Each scene shows the same named points in several views. A view is turned or mirrored, and shifted as a whole, has a little noise and may leave points out.
(in the rows, 128 means zero)

Scene 1
View 1
Pimid: [150 152 138 117 104  87  91 116 199 134 153 155  64 147  83 124 114 198
 144 165 129 193  94 103 118 135 137 137  88 143 111  46 111 123 141 117
 170  97  98 142 146 118 146 167 157 119  92  66 147 138 162 154 162 136
 129  86  90 159 125  96 125 148]
gok: [109 174 147 111 159 108 138 156 103  84  85 135 100  96 159 199  75 171
 122  88 117 170  66 150 166 126 116 111  91 204 149  72  76 158 176  85
  99 152 132 151 182 172 193 108 108 112  96 129 152 111 101 133 118 143
 203 120 121 136 136 168  39 121]
povu: [143 149 147 115 116  77 116 119 187 129 166 171  45 122 109 134  98 189
 140 153 128 177 103 102 134 115 149 119  65 134 113  44 103 127 153 115
 132 110 114 113 159 129 144 164 147 116 101 100 125 139 177 145 160 139
 134  91  99 134 105 102 109 143]
tuvi: [121 142 142 105  95  85 128 112 167 128 102 130  76 100  89 157 146 173
 125 138  94 193  97 115 140 108 102 136  82 195 116 105 105 167 186 119
 161  81 129 164 170 177 166 176 123 106  87  76 137  98 157 162 190 155
 191  82  86 171 148 124 132 174]
zepaf: [133 141 133 110 111  71 153 132 148 108 129 151  50  98 136 151 130 177
 120 170  85 182  61  79 151 109 121 155 113 137 112  84 112 111 227  76
  89  69 131 147 180 148 167 148 140 114  99 126 106 114 114 174 109 145
 177 121 134 154  97  97  78 133]
lus: [131 173 135 126 183  76 130 141 136  88 119 139  74 118 143 165  89 192
 126 124 138 169  55 104 141 126 132 130 102 123 148  67 113 125 179  95
 115 104 129 136 176 143 170 119 132 122 103 126 105 151 113 137  94 121
 183 133 141 158 112 107  56 119]
subo: [135 147 152 110  98 105 113 133 164 128 169 170  51 122 113 142  77 182
 150 139 134 162  99 128 152 128 151 107  48 156 112  24  95 143 131 109
 138 151 110 115 155 113 142 154 157 114  91 105 154 123 168 140 169 153
 113  85  86 107 108 122 120 139]
muvo: [152 149 154 138 107 108 110 151 120 131 149 162  54 126 142 155  73 153
 157 128 163 164  64 141 157 129 185 128  65 101 120  40 115 128 120 104
 118 143 121 110 160  81 125  85 168 121 111 133 100 167 109 144  82 160
  97 109 117 101  92 113 100 120]
Dogag: [117 153 145 104 149  74 121 118 172 102 158 144  58 109 106 138  85 211
 134 136 113 152  96 104 157 120 121 111  61 144 132  52 106 144 175 111
 149 116 111 141 169 147 158 185 146 108  77 112 133 115 195 139 190 137
 167  97 101 143 110 111 135 154]
Mipi: [126 138 150 112 147  53 138 116 157 107 176 153  29  90 119 138  88 184
 134 141 123 139  82  89 163 103 142 119  49  92 133  67 133 141 191 110
 129  92 130 118 182 130 127 165 167 106  88 142  75 129 179 144 161 145
 151 108 120 128  80  83 148 152]
verup: [149 161 147 129 123 116  90 143 147 126 136 153  74 150 109 150  82 174
 154 132 163 182  74 139 132 145 160 134  83 134 127  41 109 128 113 112
 153 136 104 140 146  99 150 109 160 123  99  88 141 157 111 147 113 140
 117 101 104 139 118 117  96 127]
Lugar: [134 154 156 127 135  98 104 132 144 118 145 139  65 119 110 159  76 172
 151 108 160 154  83 147 154 128 155 111  50 133 138  51 120 159 126 125
 166 140 125 132 163 119 133 128 158 116  87 108 117 144 151 137 154 152
 130  92  96 131 120 122 140 147]
mim: [153 151 142 126 128  77 111 116 174 123 168 157  47 138 108 121  98 200
 141 166 137 169  80  92 131 126 148 135  79  97 120  39 127 112 153 110
 150  97 105 132 154 108 138 157 173 117  95 102 110 150 161 152 135 133
 125 106 117 140  95  77 127 141]
vas: [132 155 154 130 134 119 115 152  87 111  87 121  88 103 136 190  87 136
 147  82 164 163  60 176 166 129 148 127  68 146 147  88 114 174 134 117
 152 141 142 151 171 128 150  79 147 116  93 127 106 143  87 142 102 171
 156 106 118 134 131 145 105 139]
nukip: [149 182 131 134 157  99 103 146 149 107 104 154  91 156 140 162 107 194
 130 137 138 206  59 109 109 142 137 150 133 151 133  56  93 103 161  90
 107 108 112 143 151 131 188 103 124 132 115  91 138 166  80 147  74 111
 174 129 139 169 131 120  12  99]
savo: [142 115 148 119  52  74 130 113 167 165 116 159  30  80  97 139 156 132
 138 160 118 192  99 117 145  85 146 141  45 143  93 119 129 177 167 131
 148  61 149 115 177 144 108 149 145 109 104 100  73 127 159 164 168 174
 136  60  80 144 121  99 156 173]
lesiv: [158 164 149 135  88 126  91 149 136 141 110 155  80 145 120 162 106 154
 159 127 163 204  71 156 128 141 163 139  90 163 113  53  98 136 104 109
 148 142 109 138 150 103 153  89 145 123 110  81 148 160  92 151  98 160
 116  89  95 137 132 136  74 125]
Tumuz: [126 140 144 107 100  86 146 138 136 117 122 154  58  89 135 167 119 158
 127 143 100 177  81 112 165 104 125 134  81 170 112  83  96 152 198  93
 105 105 143 139 181 161 163 145 128 109 100 123 119 104 131 160 138 157
 173  96 109 134 114 126  97 144]
Pomer: [107 175 142 127 191  94 109 129 127  97  58  95 109  99 110 191 110 178
 123  68 148 178  73 155 142 118 102 120  82 183 167 124 111 192 167 137
 178 102 145 170 177 188 178 126 105 112  87  94 114 136 120 130 150 134
 225 101 112 200 174 142  96 152]
View 2
povu: [119 139 168 118 118 159 140 118 116 152 157 109 135 145 128  86 119 115
 156 134  97 158  85 141 123  87 125 110 188 115 120 132 142  66  97 125
  98 186 141 130 155 130 128  86 132 150  98 102 108  91 126 174 162 149
 197 146 132  79 143 113 179 120]
gok: [108 209 153 123 110 121  60  77 143 128 135 127 204 133  98  81 173 183
 151 126 188 127  91 189  83 146 198 133  94 115 139 112 133 121 147 174
 109 116 125 164 102  86 134 128 120 135 153 134 134 105  54 156 128 143
 153 148 137  84 157 203 106 169]
nukip: [ 92 207 150  83  60 151  73  44 138  73 156  80 196 156 100  87 176 102
 168 139 149 139  93 161  81 104 134  96 150 103 108 128 186 116 149 158
  83 152 129 169 146  95 149  87 109 157 166 116 148 138  97  99 152 150
 164 162 135  89 145 154  99 130]
mim: [ 97 152 176 102 103 154 121 115 121 139 164 115 114 154 124 102 125  96
 151 139  84 135  95 144 125  83 108 107 213 107  97 145 155  97 100 129
  87 169 130 148 154 116 146  91 146 115 133 109 132 106 132 149 166 154
 152 157 140  84 118  90 189 125]
Pomer: [111 184 180 107 121 148  39  76 131 161 132 127 135 104  83  68 112 211
 157 117 192 170  83 136  81 133 152 110  86 108 157 104 143 120 159 199
 146 123 160 149  87 106 130 100  84  90 195 135 169  97  83 149 140 173
 121 167 145 120 111 181 114 130]
lesiv: [ 77 188 154  88 104 155  70  87 119 100 178  75 151 177  94 140 117  97
 204  99  84 145 127 145 139  99 152 133 129  81 134 145 135 124 156 186
  79 183  96 152 170 138 106  90 165 171 143  90 124 153 128 135 127 147
 132 145 140  87 167 152 126 114]
tuvi: [130 145 153 119 127 165 119 117 103 162 128 143 114  93 106  49 112 167
 132 108 143 174 108 104 119 125 151  66 153  99 170 103 114  85 147 169
 139 171 182 107 134 118 134 114  90  97 112 147 103  89 106 156 141 167
 159 178 132 113 142 156 144 123]
vas: [ 81 200 163 119 120 140  44 118 146 135 164 124 130 157  98 127 112 159
 158 119 130 129 118 159 111 130 167 150  81 102 145 118 121 134 151 205
 103 129  81 160 124 126 140 115 150 137 173 114 158 116  81 168 122 145
 100 152 149  90 134 169 106 158]
zepaf: [113 181 147 128  86 152 132 117 140 109 145 134 142 128 130  62 165 105
  97 167 129 128 113 153  81 123 134  69 189 125 121  96 154  88 119 144
  86 139 129 135 153  94 200 123 111 129 108 160 119  90  86 137 154 149
 171 186 133  87 132 131 118 171]
savo: [121 133 170 143 135 173 138 174 130 163 164 131  65 118 127  83  67 130
 118 134  82 178 127  99 129 113 115  94 143 115 163  91 113  64 114 181
 114 186 124  99 157 160 163 105 117 150  94 137 119  73 123 191 149 160
 159 174 142  96 132 114 134 127]
verup: [ 83 180 164  96 105 152  78  88 119 121 175  96 140 171 101 126 124 108
 189 109  91 137 110 149 135  93 139 125 156  91 119 152 141 120 137 162
  81 176 107 154 160 122 115  90 159 140 151  94 129 134 126 137 137 146
 130 141 142  88 141 132 152 119]
Lugar: [ 95 157 183 117 131 144  85 119 122 165 168 124 113 155 107 117 102 148
 177 109 101 137  91 150 142 103 148 148 145 106 126 145 120 110 119 162
 100 163 114 149 127 127 112  98 154 118 148  98 136 106 118 178 145 150
 126 137 144  79 135 128 177 131]
Tumuz: [116 177 150 137 121 145 122 122 134 136 140 141 144 127 121  74 142 143
 121 142 137 139 116 155  99 131 166  99 142 122 144 101 126  86 121 160
 102 146 126 134 139 109 163 128 126 141 106 150 114  89  78 171 140 150
 170 167 133  79 153 154 121 162]
Dogag: [120 141 177 119 133 139 120 111 107 182 140 147 132 122 115  72 129 159
 152 126 131 142  75 153 123 100 142 116 190 112 123 142 125  93 103 128
 117 158 162 139 120 101 121 103 129  86 125 126 121  80 108 172 153 157
 165 147 137  83 125 127 204 136]
lus: [ 93 197 168 112  84 134  77  79 150 113 157 117 165 148 115  85 163 127
 143 158 148 125  85 174  77 111 131 116 150 125  99 117 176 108 118 154
  92 121 119 170 122  90 168 100 117 127 167 126 162  99  80 135 160 154
 153 162 146  84 117 137 127 155]
muvo: [ 74 186 170 121 112 141  84 125 149 114 187 101 129 190 119 149 119  89
 170 135  69 115 114 172 127 102 142 162 139 112 107 137 139 112 109 164
  59 153  57 163 161 133 144  97 185 168 143  95 145 118 108 170 140 136
 132 138 146  63 141 122 139 152]
Pimid: [108 139 166  94 112 162 121 100  99 142 152 108 125 136 112  85 116 111
 164 108  97 163  99 120 138  81 120  87 202  93 128 145 137  92 130 142
 103 194 163 127 156 123 113  87 125 114 123 111 108 118 143 141 153 161
 162 159 134  98 138 111 184 104]
View 3
povu: [158  71 128 124 131 124 127 111 144 168 112 160 110 113  68 167 123 119
 160 151 184 121 141  93 157 122  97 153 128 187 135  76 179 120 162 137
 159  99 127 129 116 154 134 147 128  84 129 147 122 161 126 106 117 113
 150 178  96  86 122 155  68  83]
zepaf: [165  73 169 148 110 150 153  87 121 174  91 142 118 167  76 122 158 111
 135 166 167 127 119  93 111 163  71 121 133 179 137 137 167 117 139 126
 165 116 158 151 138 118 155 125 104  41 155 163  85 181 135 123 103 111
 169 159 120 127 166 130 152 120]
tuvi: [134  48 170 141 141 141 148 143  93 144 152 169 123 128  56 177 141 167
  96 183 150  90 123 105 126 173 141 149 150 197 111  99 158 146 117 154
 135  89 166 133 112 160 144 126 162  92 130 193 115 214 153  95 104 111
 124 166  94  81 119 136 147  93]
Mipi: [185  64 132 133 119 124 111 115 159 170 133 185 138 129  78 150 111 129
 196 164 178 126 124  79 172 110  89 158 113 194 108  83 157 133 166  73
 165  96 132 129 124 125 146 159 119  56 162 149 112 171 137 105 117 103
 131 153 111 148 143 135  89 119]
Tumuz: [179  60 160 155 133 141 123 116  99 155 117 127 126 151  85 157 138 116
 119 165 158 132 143 103 124 163 101 123 123 188 132 119 159 135 120 132
 155 111 160 131 113 142 156 121 128  72 151 165 108 178 149 112 105  96
 156 142 118 111 160 137 140  93]
nukip: [162  95 167 162 141 115 174  71 104 173  87 102  96 134 100 111 158 115
  96 170 157 156 158 122 104 220  54 129 120 133 164 138 174  79 175 173
 132 146 141 132 143 103 161 155 115 107  86 139  97 136 118 144 148 140
 217 200 114 100 115 150 115  86]
vas: [202  96 162 185 175  89  94 128  63 128 144 117 148 145 131 146 118 142
 129 180 106 162 200 122 151 181 101 141  78 127 132 129 119 110 146 126
 135 131 159  94 106 118 177 133 151 117 117 172 118 118 157 123 164 107
 150 160 130 132 139 152 128  96]
lus: [191  66 154 162 134 115 151  90 132 165 121 135 122 125  91 118 130 126
 134 183 166 156 139 108 127 186  62 138 114 178 138 127 164 109 167 102
 138 135 138 137 131  93 154 173 117  77 127 140 105 159 130 134 138 126
 187 164 125 139 136 131 114 100]
muvo: [199 120 128 157 143  92  89  95 117 152  92 110 126 149 136 142 114  98
 190 132 136 160 200  97 171 128  72 139  78 122 151 102 139  84 173 135
 176 122 128 101 119 131 160 125 112  99 122 147 113  83 132 122 152 106
 165 176 111 114 148 174  69  95]
mim: [146  98 141 127 115 123 136 100 157 168  97 176 107 123  78 135 128 126
 184 144 169 108 133  86 164 123  87 164 127 156 131  85 163 107 179 131
 164 103 119 125 135 131 139 154 120  83 130 148 108 145 116 107 138 127
 149 200  92 110 117 157  64 110]
subo: [158  67 134 135 143 117  91 135 130 159 111 132 109 115  90 179 103 118
 155 144 170 128 159  92 171 112 119 143 118 169 135  72 174 131 145 149
 163 105 114 105  98 165 141 131 142 115 125 147 144 138 128 115 132  94
 143 167 100  92 131 170  48  57]
Dogag: [149  42 145 140 133 127 122 134 140 169 137 172 113 102  69 159 111 142
 145 175 182 112 111  95 157 135 126 154 136 201 112  76 179 142 144 110
 143 105 119 125 109 132 143 169 151  94 134 156 136 182 130 113 122 106
 145 161 108 125 117 138  81  78]
gok: [206  38 172 196 172 112 116 122  72 157 128  77 122 130 105 144 125 127
  69 201 146 179 160 125 113 221  96 108 105 177 148 145 162 131 120 134
 119 150 152 113  99 102 170 150 150 112 119 142 133 158 148 155 135 102
 196 124 150 141 148 130 137  52]
verup: [154 107 154 148 147 100 117 114 111 153 100 128 106 123 110 146 122 122
 153 149 143 130 171 103 161 152  99 146 105 115 145  92 155  94 169 169
 149 120 121 100 121 139 161 135 142 127  97 160 120 111 123 123 163 120
 159 196  96 102 114 174  66  78]
savo: [165  98 134 121 129 126 122 124 112 129 154 184 152 140  72 195 132 140
 162 146 149  99 168  92 150 115 104 166 122 190 121  81 130 126 144 132
 163  65 193 134 125 187 138 107 128  57 158 196  92 174 165  62  92 103
  96 180  76  53 150 145 144 138]
Pimid: [119  90 141 120 126 127 147 120 135 157 113 173 103 116  68 160 135 141
 145 152 170  87 133  95 154 138 115 160 143 156 133  74 178 113 162 171
 153  92 125 125 125 157 134 141 144 112 106 168 119 165 121 101 130 125
 134 206  81  75 101 166  69  89]
View 4
gok: [121 166 129 146 128 183  89  67 124 127  84 164 148 113 134 126 186 136
 166  99 108 157 108  66 204  85 106 110 150  55  70 164 196 145  87 126
 137 146 140 188 169 134 113 170 183 119 127 126 121 211 125 109 100 139
 204  81 125 102 103  85 111 146]
lus: [126 162 127 134 134 161  77  73 134 155  52 154 129 108 174 112 173 149
 120  89 134 137 134  95 183 113  99  86 156  81 132 186 166  96 110 137
 143 164 110 121 159  95 145 136 167 115 106 146 134 188 167 134 101 120
 215  68  89 101 136  86  88 128]
Pomer: [ 53 153 132 137 150 187 114  34  99  92  49 195 104  94 145 162 214 115
 157 101 108 128 106  55 161 112 100 128 155  63 110 173 162 143  87 127
 115 215 164 159 225 115 106 101 131 127 119 102 137 170 134 103 104 154
 204  92 118 106 116  72 124 152]
Tumuz: [150 137 115 149  85 142  74 100 141 150 119 121 149 134 162 144 173 140
 116  72 104 162  91  83 161 106  80 129 160  94 106 178 181 146 120 136
 157 138 136 142 158 122 116 152 150 153 106 151 132 164 151 114 100 129
 156  91 117 126 104 147 125 125]
Mipi: [132 116 111 159 103 104  63 105 150 139  59 134 121 178 185 155 165 128
  70  53 120 159 112 109 113 129  75 109 183 112 146 219 184  97 109 135
 162 170 110  91 184  98 116  79 165 156  83 157 142 132 200 133 132 117
 144  56  72 135 124 108  88  93]
subo: [160 104 137 159 134 150  86 119 132 138 105 153 147 178 133 185 137 126
  79 110  94 161 101 132 106 144 102 135 152 134 124 181 197 115 120 147
 148 109 127 147 141 129 120 110 128 175  99 134 143 135 168 125 118  86
 115  69 131 112 114  95 107 126]
muvo: [201 128 151 155 101 192  79 110 152 182  72 141 134 156 150 140 104 132
  76 113 127 152 122 146 162 139 102 117 147 119 160 169 163  69 131 119
 123 109 123 130 126 114 142 154 154 113 118 109 127 136 172 109 155 101
 142  27  78 126 131  79 113 132]
verup: [159 135 154 139 145 194  97  93 125 152  81 161 138 129 136 156 127 129
  96 121 114 126 112 147 135 163 114 116 138 127 158 178 156  92 135 148
 123 116 124 153 124 112 141 133 114 136 121 110 133 138 161 124 121  89
 163  64 109 113 144  86 116 152]
tuvi: [ 83 118 116 135 114 134 109  73 106 113 111 145 125 112 160 181 213 125
 111  78  86 139  78  64 118 135  77 150 155 101 127 180 159 167 113 148
 142 186 156 138 204 114 108  96  87 177  97 147 145 140 152 121  81 130
 151 137 141 120 107 160 135 127]
zepaf: [134 154 107 134  81 123  70  94 145 167 100 111 142 107 202 119 187 157
 102  52 120 147 107  79 162 111  74 102 165  91 145 189 154 123 124 142
 164 164 115 103 157  93 140 142 144 134  94 176 139 175 176 136  85 126
 194 108  96 125 129 169 111 113]
mim: [145 124 136 138 133 129  79 109 129 151  76 139 133 147 173 157 149 140
  56  87 119 134 119 138 101 163  92 107 160 139 173 204 159  82 132 155
 152 141 104 100 144  94 144  87 115 154  89 151 145 132 193 147 110  87
 158  73  90 116 147 111  94 114]
lesiv: [166 139 160 131 130 218 108  92 115 167  98 153 141 106 138 157 128 134
  99 140 107 135 109 127 155 150 113 132 126 121 148 144 145  98 140 139
 113 114 141 159 127 119 146 162 101 124 127  98 131 145 146 106 114  99
 155  75 120 106 133  99 136 158]
povu: [143 113 125 141 134 131  82 107 121 143  89 143 139 160 158 173 162 140
  58 102  98 153 113 112 102 135  86 125 163 133 140 190 174 102 123 156
 163 136 120 111 156 110 140 100 124 175  83 155 148 154 182 133 101  94
 130  82 118 100 117 109  95 110]
nukip: [132 180 142 107 158 194  92  73 113 171  73 157 146  69 160 116 173 167
 113 125 123 121 140 100 180 121 116  85 135  99 139 160 138  89 130 159
 140 131 109 140 123 101 175 167 133 109 117 139 133 209 150 137  74 101
 224  96 113  80 154 104 100 142]
Lugar: [138 111 140 154 137 169  95  95 128 122  70 171 123 163 137 172 143 112
  95 108 112 145 105 125 120 153  99 135 154 117 138 184 179 104 115 130
 122 147 134 146 163 119 113  97 129 151 109 104 134 121 170 115 139 104
 137  50 103 125 125  68 112 133]
vas: [143 139 152 152 105 210 100  67 138 137  70 168 123 121 139 145 143 116
 137 103 118 139 103  99 187 126 104 131 149  78 129 166 163 115 107 106
 102 161 156 166 174 121 108 150 153 104 135  81 121 145 139  92 150 140
 172  47  88 135 115  74 136 152]

In a view up to two points have been moved. Name them for each view, in the order of its rows, or write -.
view 1 => -
view 2 => povu, lesiv
view 3 => lus
view 4 => Tumuz
